Points, in no order, along strands that fork and pass close to each other.
In the rows, 128 means zero.
Points whose rows are less than 178 apart are linked; no others are. Some points are linked to none.
K901: [ 75 133 122 147 157  95 159 144  94 113  73 109 109 111 105  91 142 122
 124 151 115 166 149 156 142 163 129 152 153 127 117 142 108 108 153 149
 171 167 112  82  97 132 115 118  74 116  82 145 153 114  75 122  72  88
 127 114 145 122 122]
K672: [152 128 109 183 161 105 161 153 163 113 155 161 115 166 167 151 170  67
 105  78  93 126 142  78 132 115 113 177 160 156 161 141 152 154 124 149
  98  73 133 116 132 107 108 154 140 107 141  61 132 178 144 163  92 144
 131 142 125 118  63]
K669: [176 159 129 144 100 154  99 137  70 149 121  70 164  75 110 108 103 162
 122 177 148 182 103 124  88  88 102 151  41  75 134 130 106 161  94 130
 155 142 123  99 152 121 119 138 121 149 149 114 121 113 141  89 175 121
 149 117 153  86 116]
K417: [156 155  96 144 137  37 178 128 161 127 125 148 110 133 113 169 172 115
  85  96  97  99 131  87 123 166 141 152 183 129  80 146 136 144 126 123
 130 121 146 100 122 139 135 126 134 101 128  75 136 146 145 164 108 139
 148  87 120 139  92]
K328: [110 140 152 128 135  83 143 115 150 130 154  76 133 122 149 125 103  82
  88 118 157 108 169 103 137 164 116 146 168 135 148 102 127 133 119 117
  81 124 151 121 148 140  88 163 159 103 155 109 109 107 165 135 112 158
 133 127 155 141 135]
K40: [126 163 148 153 137 139  97 153  95 173 158  52 136 101 131 114 118 115
 123 155 160 151 146  99 125 116 118 104  47 123 139 103 126 147 101 111
  88 108  92 127 113 106 107 183 127 174 162  92 131  94 168  94 140 150
 157 122 147 115 154]
K431: [186 126 110 115  76 171  98  87 129 139 130 175 146 179 147 182 116 155
 143 115 106 123  77 135  98  74 133 103 107 105 134 128 134 143 120 123
 152  91 166 179 124 144 163  78 158 125 135 151 134 180 125 166 190 119
 117 138 117 115 101]
K575: [ 95 144 163  89 137 171 108 165  79 157 129 121 117  86 140  78 154 164
 158 175 139 144 124 126 117  76  88  93  22 158 129 117 103 133 125 119
 120 120  61 142 105 107 152 110  86 141 162 137 150  91 120 119 187  62
 154 132 121 109 169]
K510: [148 115 126  94 107  61 170 108 181 145 107 183 110 188 101 174 194 162
 128  77  85  75 129 117 161 176 170 105 192 140  77 132 146 112 146 130
 153 117 144 150 121 138 153 109 165 105  87 153 116 119 124 159  93 138
 113 102 120 147 126]
K444: [ 42 184 113 137 173 155 108 149 112 129 112 146  75 111 103 129 145 143
 127 211 125 151 169 127 130 108 139  90  85 159 156 154 154  99 119 174
 126 122  96 118  75 144  81 163  57 171 138 114  98  72 127  86 167 168
 180 104 102 115 171]
K259: [198  85 151  91 111  89 188 116 124 156 152 117 142 109 148 171 170 146
 129  71 122 129  82 120 156 149  85 125 113 134 120  88 122 181 119  53
  96 140 130 125 201  98 165 125 164  89 156  97 171 129 153 189 145 100
 149 104 119 160 161]
K778: [149 157 119 132 131  63 160 136 102 117 101  84 165 112 100 122 107 118
 104 131 137 146 131 108 107 156 117 178 151 102 108 130 118 137 110 109
 128 153 142  81 151 134  94 143 100 130 132  86 136 106 141 103 108 141
 150 102 149 132 127]
K440: [ 40 143 138 183 145 136 117 144 115  95 138  67 151 158 116  81  94  77
 104 147 161 153 200 138 159 141 118 116 152 105 179 137 139 119 158 105
  98 136 130 109 135 158  85 169  71 178 108 143 135  82 143  93  24 165
 120 123 164 150 188]
K986: [ 79 174  96 146 137  78 139 114 150 110  74 120 106 135  83 133 134 105
 102 159 116 126 168 119 147 192 154 124 156 153 105 154 131 104 129 153
 138 140 149 111  81 148 110 160  62 157 134 135  98 111 126 108 102 165
 139  88 120 130 148]
K748: [131 127 102  98 111 143 114 127 151 113  94 207  99 154 121 151 126 190
 151 106  83 106  90 161 133 107 153  78 149 133  95 110 123 101 163 147
 192 108 142 147 102 158 162  49 124 148  71 215 119 164  98 128 128 110
 116 120 115 131  89]
K50: [ 71 162 142 137 158  70 134 130 113 121  99  98  97  85 110 118 135 130
  98 143 130 137 181  87 136 173 130 121 135 172 104 147 133 143 134 153
 132 130  99  97  76 143 113 183  96 133 139 102 110 106 123 101 129 143
 144  96 137 120 157]
K991: [165 128  92 146  87 156  91 106 169 129 166 141 178 199 139 170  75  71
 125 111 135  98 137  94 101 125 154 129 146 119 147 142 170 140  94 166
  87 104 171 162 127 153 112 148 153 158 120 179  98 159 147 137 151 204
 103 142 143 132 103]
K136: [128  94 192 113 111 156 121 130 103 116 138  99 129  79 163  90 107 126
 137 118 173 122 114 166 113 113 107 168 117 111 124 108  96 104 142 112
 131 159 118 136 172 103 132  93 180  84 131 132 157 118 115  99 155  82
 123 164 148 119 140]
K714: [170 134 106  85  95 133 132 115 126 132 103 183 119 141 126 182 169 186
 154 104 101 114  98 130 119  97 134  80  99 150 113 122 127 153 145 114
 143  69 127 174 113 139 185  85 134 117 136 146 146 167 108 183 176 123
 117 133 124 120 114]
K479: [ 91 123 144 104 113 112 126 119 153 113  94 142 148 159  95 118  83 168
 133 128 122  99 149 155 167 170 176  88 173 113  81 121 137  71 147 147
 171 175 152 156 104 161 133  80 136 128  69 224 120 115  95  83  98 132
 117 115 128 155 154]
K675: [132  65 166 130 155 160 144 133 121 121 115 119 101  86 145  76 118 114
 152 121 156 138  95 180 142 122 117 191 150 126 133 138 111 118 148 130
 142 163 133 104 158  95 118 102 173  74 116 121 147 142  97 100  97  66
 133 146 128 115 118]
K689: [ 46 147 121  98 158 140 140 140 104 130  94 163  74  99 105 110 182 186
 141 173 117 136 172 119 144 124 135  68  85 187 107 153 118 105 139 172
 155 119  81 117  72 141 110 160  60 149 132 145 136  93  94 104 182 131
 148 106  91 126 185]
K831: [141 114 121 164  93 168  92  94 166 118 203 107 208 204 174 139  41  94
 137 111 159 115 145 130 113 108 134 137 171  83 166 128 160 115  98 114
  98 109 161 157 175 161 120 143 145 166 106 175 106 119 142 140 134 181
 106 169 142 119 136]
K877: [132 141 113 132 153  79 169 135 147 124 128 180  93 132 119 158 166 155
 111 107  98 129 135 126 131 142 135 129 162 145 104 152 113 132 136 137
 139  92 115 115 105 134 116 129 123  94 132  95 111 157 111 169 135 131
 132 134 124 114  97]
K773: [104  92 141 168 162 145 160 146 136 112 113  97 134 128 163  95 131  68
  99 118 129 155 146 119 149 134 110 163 178 153 199 121 148 118 144 117
 136 145 109 101 125 129 120 139 111 122  97 127 134 143 103 126  15  93
 109 143 144 142 105]
K492: [220  37 108 108 113 116 176 129 106 162 146 137 132 103 125 105 145  91
 159  90 136 134  52 150 133 136  79 184 138 132 157 108 155 169 138  90
 111 142 159  94 196  83 127 130 148 129 145  86 135 119 130 161  80  70
 130 128  83 140 126]
K11: [144 169 113 156  89 157  62 111 130 127 156  75 193 172 112 155  65 111
 144 180 167 122 158 118 114  99 166  94  99  91 169 121 148 158  85 136
  95 127 150 169 146 145 117 168 127 179 148 158  98 112 181  87 163 194
 145 144 148 135 151]
K638: [126  88 158 119 142 146 130 101 167 131 140 138 133 179 181 118 115 108
 124 103 110  92 126 139 145 120 148 128 185 126 147 117 133  97 158 140
 133 123 124 154 127 141 113  87 178 108  74 170 130 164 103 129 101 114
  81 146 132 135 101]
K170: [215  59 139  85 107 136 164 100 103 163 158 149 129  97 143 133 140 132
 128  81 132 121  48 176 128 132 105 148 126 123 129 104 133 166 133  61
 106 157 140 121 192  89 167 114 180  89 152  86 161 143 156 173 133  68
 135 128 106 138 124]
K911: [182 128 153  76  93 124 161  82 117 155 139 121 146 142 161 188 137 168
 122  82 145 134  93 126 126 154 112 107  98 122 147  81 115 156 107  47
  96 114 125 157 181 119 183  98 173  88 158 128 181 132 171 168 189 116
 112 130 111 159 161]
K496: [167  53 164 105 143  81 156 160  85 134 127  67 113  68  98  80 135  90
 157 129 183 132  63 115 128 165  74 139 118 127 120  99 143 161 129 106
 110 156 108  71 177  78 123 174 131 118 120 101 104  71 120  84  73 100
 164 100  99 135 178]
K446: [104 142 178  59  80 155  91 100  92  94 112 124 145  97 124 124  99 199
 121 144 129 108 117 176 125 118 127  99 113 113  77  95 100  91 136 107
 157 145 117 173 123 111 173  71 164 109 118 176 151 137 107 102 179  98
 107 150 127 142 165]
K124: [ 89 143 110 189 147 122 119 178 147 104  97 125 105 111 133 127 110 154
 106 157 109 152 143 149 132 109 159 172 141 106 117 154 112  95 127 185
 186 152 114 126 103 151  98  87 149 112 104 138 136 144  98 103 132 123
 103 134 136 106  84]
K790: [127 100 135 152 117 208  81 105 145 123 151 139 166 187 155 106 112 119
 145 122 111 110 126 136 121  74 141 127 161 102 170 125 140  95 126 127
 145 105 143 174 136 154 132  74 157 140 106 180 103 148 106 129 123 144
  90 161 142 122 107]
K404: [152  81 148  95 122  73 203 137 111 134 120 180  82  85 130 165 188 165
 122  88 121 109 103 134 159 151 127 138 141 154  73 135 100 159 144  92
 135 132  93  91 140  98 186 135 163  62 131  71 152 156 103 165 119  71
 141 119 113 117 139]
K499: [121  90 133 208 118 199  98 135  98 107 181  76 185 172 164  79  73 100
 136 121 174 145 148 150 115  77 121 168 126  73 209 143 114 133 116  99
 128 125 150 116 182 117 123 121 125 153 102 127 129 108 127 121  92 128
  95 166 169 101 132]
K400: [156 118 167  80 104 124  97 105 184 134 136 199 140 175 123 170 109 173
 133  90 116  66  75 159 123 136 173  98 166 110  70  91 138  83 150 134
 161 144 161 160 125 147 145  65 218 113  65 197 129 146 147 104 149 143
 117 125 122 148 112]
K618: [138 131 160 148 152  82 146 109 162 152 123 135 112 129 159 124 111 122
 110 101 119  99 130 153 155 154 152 181 206 115 118 149 138  90 148 135
 128 186 136 113 133 131  99 112 196  61  91 113 150 144 139 131 133 130
 124 120 156 137  80]
K254: [ 82 165 123 173 160 162  84 133 151 112 155 111  88 155 134 133 124  61
 136 170 135 126 185 119 130 118 136 110 108 157 179 140 130 131 120 194
 104 101 127 157  71 141  88 189  95 158 158  86  74 140 173 104 132 197
 131 135 129 112 108]
K765: [ 94 200  75 143 114 111 125 120 116 117  82 144 125 153  67 139 138 106
 124 175 100 141 139  90 115 154 151 102 136 149 120 155 165 124 128 142
 117 115 148 105  90 166 115 159  62 187 147 139 113  98 149 119 119 188
 146 102 111 149 149]
K777: [ 54 137 158 146 156 193  73 138 130 115 145 107  87 131 144  87 118  91
 134 176 146 133 201 115 165  98 134 125  84 160 162 148 127 122 124 166
 117 121  85 160  79 139  95 159 112 165 152  99 101 126 124  90 154 131
 130 132 143 101 138]
K951: [123 135  98  96 105  82 172 116 154 129  85 158 133 153  75 149 174 151
 123 110  93  98 128 107 128 174 159  98 161 143  86 119 140 116 147 133
 145 107 153 138 109 137 175 109  95 138 127 154 106 125 101 162  94 138
 141 102 122 161 158]
K107: [169 125 143 104 100 130 141  99 153 151 169  81 184 160 156 161 105 105
 129  86 145 128 113 102 135 136 111 122 131 107 168  80 149 135  79  72
  82  90 171 140 197 145 146 135 136 138 153 135 140 120 186 181 142 147
 113 159 141 149 156]
K766: [150 118 106 124 157  70 192 150 142 131 117 211  78 119 105 164 212 190
 133  71  88 118 111 145 148 135 134 126 154 155  83 141 116 156 149 123
 144  86  97  96 138 121 168 107 135  90 112  92 133 159  86 201 100  90
 138 129 114 123 122]
K963: [109 167 107 193 109 153  88 110 104  88 130  88 197 186 102 108  66 122
 128 156 129 148 140 129 118  97 160 114 148  66 161 139 127 114 124 104
 141 143 163 118 157 148 124 124  63 192 100 185 116  94 143 120  90 172
 120 148 163 143 161]
K178: [103 158 147  89 136  50 144  93 122 130 118 108  96 102 106 146 121 137
  78 134 133 103 194  77 142 187 138  96 134 161  74 139 102 150 106 146
 114 155 111 132  61 122 115 156 141 114 155 117 101 114 123 111 166 163
 137  91 133 146 159]
K945: [110 124 104  62 108 120 148 101 176 128  99 173 154 145  76 134 117 164
 140  98 118 107 125 137 141 205 180  69 165 147  75 101 151  89 142 148
 127 146 166 148 101 133 152 113 133 124  95 196 123 128 100 121  92 139
 141 116 129 168 156]
K818: [ 83 162 106 168 159 112  77 162 170 100  92 135  78 123 129 144  98 153
 117 162 126 122 182 148 122 110 181 126 139 143  93 172 126  95 111 222
 169 136 123 147  73 158  85 106 148 107 112 131 107 131  95  91 183 154
 117 111 132 106  84]
K138: [192  42 161 118 127 116 168 147 112 133 153  88 149  96 116  80 120  85
 162 123 173 147  61 145 126 134  79 156 117 114 152 102 141 146 124  90
 107 158 149  89 197  93 130 129 156 112 150 109 119 107 122 111  91  81
 143 134 112 126 148]
K909: [175 109 130 108 110  69 159 160  76 143  84 108 112  52  80 128 154 167
 132 139 148 155  72 136 107 151  99 158 126 138  83 142 133 171 133 121
 143 157 126  68 149 103 112 131 103 104 132  82 143 113  98 115 130  93
 156  89 115 114 125]
K822: [109 173 142 128 136  78 134 123  88 139 126  63 161 108 101  98 113 138
 101 139 154 141 146 128 117 149 128 127 144  95 115 111 128 120 116  91
 123 172 123  95 144 120 122 135 111 150 122 132 128  77 136 105  97 139
 147 113 154 140 170]
K378: [119 171 147 128 110 169  78 132  78 147 135  53 163 111 120  97 112 142
 144 192 159 149 148 129 112  82 114 113  43  94 145 120 111 127 106 123
 117 133 103 143 134 120 126 147 101 171 157 123 124  97 152  88 163 142
 155 132 161 109 148]
K597: [163 139 141 124 121 119 108 101 163 139 134 173 127 162 143 160 109 164
 122 103  86  91  88 144 121  93 153 141 164  86  85 137 117 120 133 143
 186 141 158 149 132 139 125  75 187 106  85 144 151 151 161 133 162 122
 109 120 126 136  71]
K509: [ 78 120 185  80 136 185  91 116  89 143 152  97 152 118 136  68 127 149
 156 151 159 149 136 145 130  88  80  79  48 116 138  95 105 102 133  81
 126 130  88 161 145 108 163 105 102 145 148 156 148  90 122 107 145  68
 131 149 129 148 189]
K409: [153 122 128 117  78 159  85  90 161 115 169 126 198 173 149 165  59 135
 164 124 169 105 124 141  94 112 146  95 156  81 135 104 146 112  96 107
 107 131 171 164 174 147 144 108 164 126 108 193 120 137 148 146 176 179
  85 168 122 143 154]
K152: [115 103 143 153 143 121 128 121 173 130 136 108 125 171 173 132  89 121
 117 113 135 104 146 168 138 135 149 170 207  99 160 129 132 100 139 137
 158 170 129 142 132 136  88  92 205  75  84 145 148 137 152 136 101 139
  91 142 148 138  91]
K5: [ 98 130  99 161 137 211 110 127  77 130 134 156 151 173 137  94 132 123
 156 155 109 152 101 110 119  65 132 120  85 118 193 146 126 101 132 106
 134 103 135 127 149 123 132 136  38 207 129 146 131 113 112 131 100 113
 138 146 120 112 120]
K978: [165 123 108 126 117  40 177 135 125 144  93 144 120 116  92 141 174 141
  97  90 100 116  88 132 124 166 136 170 182 126  73 147 127 139 137  92
 144 157 149  75 155 119 127  95 132 100 116 103 150 116 125 162  83  94
 149  91 125 144 109]
K651: [159 138  73 130 112 161  81 130 198 113 159 176 136 173 122 172 123  98
 153 142 119  92 141 102  99 115 179 108 120 152 130 150 162 152 113 171
  86 113 153 183  70 145 117 156 148 137 130 137  86 161 115 137 165 209
 123 131 114 131  72]
K193: [ 95 160 134 153 136  95 135 129 109 105 140  65 165 129 101  77 116  71
 109 135 159 142 165 120 133 163 111  94 140  93 150 116 136 112 136 105
  89 131 129  96 159 147 114 181  74 192 126 129 117  56 167 109  61 158
 129 103 148 155 196]
K341: [ 52 138 101 119 120 171 110 116 143 101  77 145 142 159  84  93 101 162
 149 148 114 107 160 138 138 144 175  82 153 136  99 155 153  73 157 178
 175 167 143 155  91 162 130 124  94 149  70 217 125 125  86 108  87 129
 119 119 128 149 152]
K928: [124 100 154 109 149 100 161 165  84 138  98  98 109  58 109  89 147 126
 139 157 161 167 108 116 129 159  95 145 110 134 107 126 115 148 126 136
 126 160 101  80 116  86 112 160 102 107 107  97 130  96  96  96  86  96
 145 103 120 113 156]
K964: [ 91 122 130 156 210 120 154 187 104 156 144 139  75  46 134  92 183 117
 144 164 131 179 122  93 118 126  79 100  54 161 120 131 123 148 136 139
 112  97  57  67  84  90 102 213  74 151 132  57 131  93 132 101 124 106
 158 120  86  89 164]
K750: [146  65 151 128 146 151 175 158 109 146 157 162  91  77 158  86 175  99
 174 109 135 138  99 125 147 124  78 155  90 175 145 115 120 156 148 117
 105 103 102 119 142  91 152 132 156  65 161  80 124 161 101 133 127  70
 127 155 117  93 113]
K297: [174 173 114 158 107 103 124 124  91 130 102  84 167  91 109 132  98 143
 108 152 140 161 114 128 106 100 134 183 121  70 116 140 118 145 108 129
 147 153 136  95 163 128 111 114 118 137 145 101 136 137 146 122 158 135
 136 108 146 104  88]
K32: [ 54 148 133 176 169 174  93 178 115 134 130  99  72  77 127  64 132 110
 141 180 149 182 173 150 145  96 120 144  71 139 152 147 109 119 145 179
 142 147  67 115  86 127  96 151  99 132 143  83 117 103 104  78 140 109
 151 133 124  97 120]
K348: [140 147 111 140 131 132  97 134 165 125 161 143 104 163 132 179 141 126
 154 149 135 114 153 100 111  95 161 112  93 146 124 140 142 161  97 172
  96  99 133 177  81 136 108 153 140 104 180  85 102 152 129 137 222 173
 120 136 122  96  80]
K789: [161 120 128 101 106 140 145 141  99 147 108 151 106  84 137 147 164 190
 142 123 110 120  97 153 103  94 101 112  52 144 115 119  95 155 147  90
 145  86 100 126 122 107 182  76 118 119 159 115 156 166 109 168 187  72
 113 136 118 107 120]
K663: [189 112 124 139 114 105 141 146  95 130 104 128 129  74 112 133 112 178
 123 140 143 136  80 155 107 117 109 192 136  93  86 154 118 137 127 130
 171 166 148  93 147 116 109  96 155  97 126  96 160 149 116 112 165 100
 141 113 126 108  98]
K482: [110 116 125  90 129  91 150 131 100 117  78 124 108 109 118 101 140 165
 105 112 102 123 112 161 130 151 146 142 148 128  74 122 113  80 146 127
 173 146 117 104 127 126 143  82 111 121 101 158 163 124  91 144 100  73
 119 112 138 141 134]
K537: [ 84 122 159 123 155  98 113  95 169 106 177  78 131 153 150 110  83  38
  99  99 176  93 198 121 175 171 110 107 159 143 169 120 137 120 101 141
  73 118 152 127 123 137  86 185 161 129 132 116  84 120 162 116 104 179
 109 147 156 160 146]
K118: [157 129  96 108 108 160 112 157  70 147 120 148 114  70 135 110 134 192
 146 149 117 165 102 167  68  70  85 133  48 114 114 143  89 159 113 123
 168 118 107 130 146 111 165  73 103 128 157 114 163 143 105 136 197  73
 128 140 109  93 105]
K247: [ 75 155 106 209 144 173  98 143 125  86 145  91 123 174 148 105 109  56
 107 151 147 155 184 119 143 120 143 136 143 124 205 156 139 115 151 136
 123 139 127 129 125 150  90 167  68 176 108 135 115 107 153  83  48 172
 121 138 168 135 126]
K514: [130 117 147 143 156 135 132 166 148 148 157 152  96  87 166 119 153 123
 168 132 132 136 143 108 137 101  99 142  71 179 137 142 104 150 120 142
  98  91  84 123 110 100 120 135 144  91 170  71 128 146 115 134 182 104
 150 140 123  80 120]
K52: [105 101 188  73 115 121 110 117  96 100 125 123 120  73 153 100  95 174
 109 119 154 106 121 211 132 118 125 152 128 113  76 112  89  73 158 112
 163 174 108 151 141 103 167  64 185  96 113 152 177 119 105 100 160  81
 111 146 126 131 151]
K278: [151 105 136 162 150 160 132 138 164 126 169 138 115 157 197 128 151  71
 123  98 103 111 152 101 134 102  97 174 135 146 169 136 132 132 105 134
  96  87 122 140 136 105 112 138 185  91 150  74 114 173 140 161 134 141
 101 155 145 107  80]
K10: [169  97 127 133 105 176 129 107 132 146 166 135 156 151 202 117 132 107
 152  98 121 119 115 114 119  84 103 170 131 132 174 123 127 135 120 104
 109  81 150 136 161 101 140 107 173 109 149 104 149 174 119 167 145 107
  96 154 148 106  88]
K383: [116 139 103 122 109 212  62 156  59 109 120 124 136  87 131  83 116 178
 146 181 108 153 122 160  99  58  96 141  39  99 147 154  96 101 122 135
 172 128 112 151 125 116 151  81  86 150 163 158 150 116 115 127 188  83
 117 145 136  92 116]
K508: [112 141 165  69 141  74 168  98 142 136 137 107 105 127 103 162 149 130
 104 111 136 101 152  76 170 166 135  86 124 172  90  96 107 153 117 115
 105 131 102 161  82 113 151 154 155 100 159 123 116 122 152 137 170 140
 140  95 121 161 176]
K552: [ 30 126 134 128 156 142 137 133 122 111  84 120 104 147 102  88 115 134
 124 148 116 139 184 136 154 144 146  98 159 145 133 141 130  87 157 169
 166 160  99 137  83 150 113 122  74 118  89 184 143 125  81 117  81  96
 107 120 117 136 158]
K6: [155 118 114  91  90 107 147  96 183 133 155 130 161 173 135 178 132  93
 128  86 132  98 131  92 129 171 117 107 168 143 130  89 149 151  98  93
  69 103 166 164 166 128 145 157 161 114 131 141 125 126 151 188 146 168
 122 140 136 171 155]
K331: [192  66 146  98 122 149 135 109 111 143 121 177 109 113 171 115 137 159
 114  70 107 108  59 213 128 111 126 164 148 112 117 119 101 122 174 117
 166 147 140  99 169 105 173  75 175 115  87 129 164 147 107 162 101  50
 107 135 117 133  82]
K65: [140 130 184  72  90 128 121  91 109 126 132 101 144 112 152 160 101 200
 113 112 159 123  97 164 119 143 117  87 112  99 112  79 107 112 119  65
 125 150 132 160 168 101 176  99 163  87 144 154 159 129 145 146 194  93
 106 156 128 147 177]
K474: [ 83 129 119 164 151 213  84 181  97 131 118 132 108  91 144  74 138 149
 163 173 135 157 133 146 121  55 113 144  66 135 159 170  85 114 130 166
 149 120  90 126 114 112 118 104  87 147 152 115 137 109  82 105 164  90
 120 147 134  84 123]
K783: [169  99 150 104 116 156 126  90 114 139 154 168 145 137 170 120 131 134
 140  78 115 120  72 181 101  99 124 157 152 110 152 127 104 119 144 106
 147 110 138 143 177 112 156  61 183 108 113 123 152 168 121 170 133  70
  98 142 132 117  93]
K218: [125 113 101 201 142 223  93 126 105 101 139 142 148 169 141 116 116 128
 125 141 111 158 111 125 115  75 145 143 135 118 182 164 121 103 143 130
 153 106 144 149 146 143 131  88  98 179 111 155 108 145  90 149 104 121
  99 156 140 107  89]
K222: [ 97 186 107 131 155 102 100 133 141 109 105 129  91 116 105 162 110 148
 106 169 124 130 178 128 130 125 164 103 124 143  99 146 137 133  94 190
 141 123 116 150  61 155  95 146 121 140 137 117  98 136 101 106 197 192
 147 113 127 111 118]
K685: [160 133  90  69  63 115 111  95 139 130  78 170 177 145  78 182 110 180
 147 128 107 110  84 134 106 143 160  85 118  96  70 108 150 113 126 122
 140 130 169 175 117 149 169  87 113 155 109 214 142 159 133 138 148 156
 116 131 119 165 140]
K772: [136 143 137  66  93  94 160  98 186 120 143 141 143 149 102 176 158 128
 114 110 130 104 145  67 152 181 139  75 137 162 103  99 142 168 115 105
  69 113 144 185  92 133 154 186 155  98 169 144 104 133 145 158 160 167
 133 113 111 162 177]
K293: [179  35 154 104 143 108 187 151  96 143 131 176  65  63 130 131 189 116
 171 107 140 119  81 133 158 139  91 153 112 179 111 141 123 179 151 101
 114 120  91  95 156  74 166 145 159  62 139  72 128 142  86 162  94  67
 136 126  95 103 138]
K141: [121  73 146 165 153 175 150 175 142 114 131 112 103 112 170 104 128  76
 145 128 133 161 122 143 140 127 110 192 170 134 183 132 135 130 162 132
 129 156 114  94 138 109 105 126 171  77 107 108 137 151  95 115  52  81
 108 151 116 106  93]
K260: [ 81 136 129 147 148 127  87 101 165 101 171  94 104 157 139 141  89  34
 102 135 173 102 215 120 149 158 125 110 148 146 164 136 131 135  99 170
  78 113 135 157  99 166  92 187 136 164 165 110  71 139 168  98 113 215
 132 143 136 156 113]
K289: [135 151  62 157 128 114 109 149 199 102 137 183 126 175  96 183 128  88
 130 127  95 108 148  88 123 178 169 118 145 148 107 160 170 150 121 175
  97 109 158 155  53 159 109 173 115 152 135 125  80 153 139 137 148 212
 141  97 105 148  83]
K307: [145 150 112  98 111 151 129 107 115 155 147  86 194 156 113 142 115 120
 134 136 156 130 112  98 126 128 124  79 103 126 170  91 150 128 115  83
  89  91 146 153 163 152 142 171  92 162 158 185 121 104 173 151 126 159
 140 149 138 158 160]
K705: [121 198 112 149 149  91  93 137 138 142 111 124 101 113  98 172 141 146
 101 178 140 152 171 105 102 134 136 105  85 146 118 130 125 164  93 167
 104 118 103 134  79 141  92 183  74 169 172  76 104 116 146  96 187 175
 154 115 119 104 118]
K885: [133 129 113 166 156 105 136 185 149 125  87 170  92 114 144 134 134 154
 111 118 104 156 101 163 130 124 151 181 173 109 118 160 114 128 149 163
 196 137 113  99 121 147  97  65 145  79  81 118 149 152  97 128 112  96
 120 126 123 114  67]
K480: [114 116 161  73  90 118 106  87 143 111 105 177 129 135 116 168  98 191
 124 104 117  96  97 180 140 136 169  85 141 123  75  97 125  91 154 121
 169 147 147 159 131 118 180  62 195  97  95 197 155 139 109 111 163 121
 100 145 109 151 142]
K774: [160 139 106 149 141  95 166 136 148 128 157 126 125 125 141 147 158  63
 105  85 104 137 136  60 144 132  88 166 125 140 140 109 137 179 123 106
 100  82 146 110 152 115 131 187 133 123 176  76 128 144 192 167  98 150
 131 116 136 140 107]
K843: [108 139 127 198 163 155 114 148 119 117 155 103 124 135 155 103 133  33
 105 134 119 152 157  83 134 122 107 160 111 146 199 131 127 132 144 139
 103 112 125 100 125 143  86 167  89 165 133  83 116 135 156 106  57 156
 125 137 142 120 102]
K659: [158 110 131 118 133  76 169 106 114 138  92 134 139 119 107 134 120 168
 111 100 100 116  82 191 128 163 149 171 183  86  72 123 114  95 134 122
 179 188 157  81 159 117 151  85 145  98  79 144 157 118 124 139  84  95
 124 116 137 153 116]
K761: [ 67 141 168  77 160 136 140 142  84 145 117 126  84  94 123  92 185 169
 151 152 131 137 155  94 137 131  95  69  68 188 106 136 100 114 126 124
 130 127  44 120  95 108 131 163  95 147 153 115 132  83 119 113 163 101
 151 114 107 113 184]
K943: [153 135 113 166 167 124 144 151 123 124 160 122 113 102 134 108 151  55
 133 113 131 162 120  73 129 119  72 176  95 146 162 123 130 157 147 125
  94 109 122  89 132 107  94 186  93 133 157  50 116 146 164 120  80 139
 149 129 111 100 107]
K927: [117 121 159 142 145  68 164 107 164 127 129  97 131 125 141 120 102  97
  77  88 137 117 152 130 161 175 136 167 205 109 130 115 140 101 117 121
 102 194 136  97 150 132 106 147 162  78 109 100 138 121 155 133  80 120
 137 116 140 159 134]
K235: [150 148 160 128 139 124 121 137 130 157 159  88 123  97 142 140 149 122
 138 143 135 141 140  88 125 120 108 136  77 135 125 115 109 173  92 126
  95 107 100 135 116 114 124 165 140 119 183  72 107 127 163 118 170 137
 152 134 134  99 123]
K258: [151 150  62 151 103 102 125 127 206 121 125 178 142 195 105 167 134  76
 119 102  75 101 123  85 113 172 159 121 176 147 113 145 171 145 127 150
 104 102 180 134 103 162 122 143 121 173 113 166  86 151 143 141  89 189
 135  94 117 147 103]
K736: [ 92 207 102 151 156 141 110 148 107 154 128 120  95 124 112 155 170 129
 133 189 121 162 156  96 101 106 126  95  75 134 155 137 137 141 103 149
 106 114  90 103 100 126  97 203  46 205 151  80 134  73 178  91 154 172
 165 113  93 117 158]
K194: [117 137  98 124 124 195 120 108  78 145 137 107 170 152 116 114 131 107
 138 157 126 147 121  86 117  96 129  82 101 109 181 121 156 125 122 101
  91  81 141 122 144 139 138 156  51 209 153 163 116 108 159 134 105 152
 131 139 136 151 163]
K612: [145 126  87  98  76 172  84  89 127 118 119 147 208 147 110 145  81 167
 156 150 121 110 107 136  95 111 137  89 125  88 116 114 146 108 122 114
 144 143 175 183 132 152 142 100 140 160 109 217 119 158 129 129 146 155
 112 166 112 149 132]
K27: [143 172  57 141  89 115 120 118 150 123  95 145 171 174  82 161 133 111
 129 126  83 127 118  88 106 169 136 113 159 136 117 150 175 141 119 115
 111 105 173 124 135 162 136 132  70 195 144 163 117 128 142 142  97 179
 136 109 129 141 125]
K114: [180  80 110 135 135 131 153 155 139 133 114 184  94 118 156 118 151 154
 119  88  92 113  69 200 118 105 135 173 173 108 118 141 107 116 156 139
 192 136 120  87 134 134 134  70 151  82  68 113 154 154  99 156  78  56
 117 135 119 113  55]

A fork is a point with three links, a tip a point with one. Leave the first point through the second and follow the links. Name the first fork or tip that comes.
K986, K50 => K431
K307, K107 => K651
K909, K928 => K446
K444, K736 => K297
K193, K440 => K509

A fork is a point with three links. Follow the links from the first point to the second and name the forks in between, in order.
K222, K669 => K297
K136, K943 => K446, K297
K409, K178 => K651
K943, K136 => K297, K446
K928, K675 => K446
